Each row is a point on a landscape with many valleys, with its height.
A ball rolls from a point to the lowest of its 6 nearest points, and stops where none of them is lower. Distance is the straight distance between rows; heights are no part of it.
Q884 (h 18.4): [  9  -6   5   2   6 -19  20   1  17   3]
Q787 (h 36.8): [ -1  11   4  32 -16  12  17  -5   2 -19]
Q513 (h 43.3): [ -3 -11 -51  -8  -7  23 -29   7  -2   8]
Q707 (h 48.5): [ -6  -7 -28  -4  -2  10  -7  -4  -2   9]
Q669 (h 20.3): [ -6 -13  42  -9  -8 -12  31  -7  12   2]
Q874 (h 39.2): [-2 -2 -6  7 -4  4 13 -8  3 -7]
Q237 (h 15.0): [  3 -10 -51 -22  11   8 -29  11  -1  19]
Q186 (h 40.7): [ -2  30  59  55 -21  12   8  -4 -13 -45]
Q839 (h 35.0): [  1  -8 -49 -33  14  12 -36  13 -11  23]
Q959 (h 36.4): [ 10 -18   6 -31  20 -26   6  -1  11  25]
Q180 (h 32.9): [-10  15  24  32 -21  16  17 -17  -9 -28]
Q291 (h 36.0): [ -2  -7 -11 -16   2  -3   9  -7   2   9]
Q61 (h 37.9): [-19   9 -26  14 -21  32  -6 -16 -14 -16]
Q565 (h 35.1): [  3  -9  -4 -26  16 -17   7  -2   4  22]
Q236 (h 47.7): [  0 -12 -60  -1 -14  26 -34   9   2   2]
Q506 (h 26.3): [ -7 -19  58  -6 -11 -29  31   2  18   0]
Q255 (h 26.5): [ -5  -8  23  -5  -2 -11  23  -6   9   4]
Q217 (h 29.5): [-10  13  40  33 -22   6  20  -9  -9 -30]
Q59 (h 47.4): [ 10  -6 -29 -38  29 -11 -24  11  -5  29]
Q578 (h 49.3): [ 14  -9 -14  -2  18 -19   9   7  18  11]
Q877 (h 56.1): [  6  -5 -29  12   4  -1   2   8  12   5]
Q174 (h 67.9): [ 19   3 -39 -49  47 -16 -61  30  -6  35]
Q810 (h 20.4): [  3   2   3  29   1  -4  21   6  13 -12]
Q415 (h 57.5): [ 14 -10 -14 -22  28 -24   0   3  13  24]
Q228 (h 17.3): [ -6   2  38  16 -17   3  26 -10  -1 -14]
Q116 (h 51.3): [  2  -4 -28   9   0   1   2   2   9  -1]
Q674 (h 35.7): [  0  -7 -32 -41  15   4 -17  -3 -15  27]
Q266 (h 69.0): [ 15   1 -49 -50  36  -1 -78  40  -9  36]
Q524 (h 31.7): [ -6 -15  15 -26   7 -18  19  -8   8  20]
Q394 (h 61.8): [ 19  -8 -32 -25  29 -17 -20  11  11  27]
Q328 (h 42.8): [ -2  28  70  45 -29  17   5  -7 -21 -48]
Q548 (h 38.9): [  2  -6 -17 -43  12  -4  -8  -8  -8  31]
Q939 (h 55.8): [  0  -4 -46   9  -6  17 -12   9   2   0]
Q739 (h 19.5): [ -5  -2  47  20 -18  -9  30   0   9 -17]
Q550 (h 26.9): [-10   5  38  37 -17   2  21  -4   0 -25]
Q938 (h 42.3): [-12  -8  -8 -21  -3   9   7 -15 -11  11]
Q58 (h 42.7): [ -5  23  84  44 -29  10  13   2 -13 -42]
Q63 (h 36.6): [-11  30  32  44 -25  22   7 -14 -18 -40]
Q31 (h 34.4): [-16  21  28  29 -28  23  11 -23 -19 -29]
Q958 (h 44.5): [ -9  -3 -23 -11  -5  11  -1  -8  -4   8]
Q25 (h 22.6): [  6 -13 -49 -27  17   6 -33  13  -7  20]
Q606 (h 62.1): [ 21  -3 -27 -40  45 -27 -33  17   5  30]
Q26 (h 5.9): [-17   0  25   7 -18   9  24 -15  -6 -12]
Q625 (h 77.3): [ 26 -10 -17 -32  44 -39 -15  11  23  26]
Q50 (h 30.8): [  2 -11  31  -1  -1 -22  27   0  17   5]
Q176 (h 8.3): [  3  -2   0  -4   3 -13  17  -5   8   8]
Q339 (h 71.9): [ 23 -12  -2 -33  34 -37  -5   5  22  27]
Q797 (h 61.5): [ 12  -5 -42 -50  36  -5 -54  24 -16  39]
Q474 (h 44.8): [  3  12  19  43  -9   3  18   6   7 -29]
Q537 (h 49.8): [  8  -8 -21 -15  16  -9  -2   3   8  18]
Q118 (h 44.7): [-14   9  82  34 -27  -1  22   7  -4 -33]
Q426 (h 36.7): [-15  22   6  31 -26  29   2 -19 -13 -31]
Q41 (h 41.6): [ -7   4 -22  16 -18  23  -2  -9  -7 -13]
Q451 (h 45.6): [ -5   6 -24  24 -13  12   3  -1   2 -14]
Q744 (h 42.1): [ -1  19  72  46 -24   3  19   5  -5 -40]
Q567 (h 36.5): [-19  15  -2  18 -27  28   3 -25 -17 -20]

For each start below, name the point where the ball stops.
Q567 | Q26
Q744 | Q26
Q959 | Q176
Q958 | Q176
Q606 | Q237
Q877 | Q176
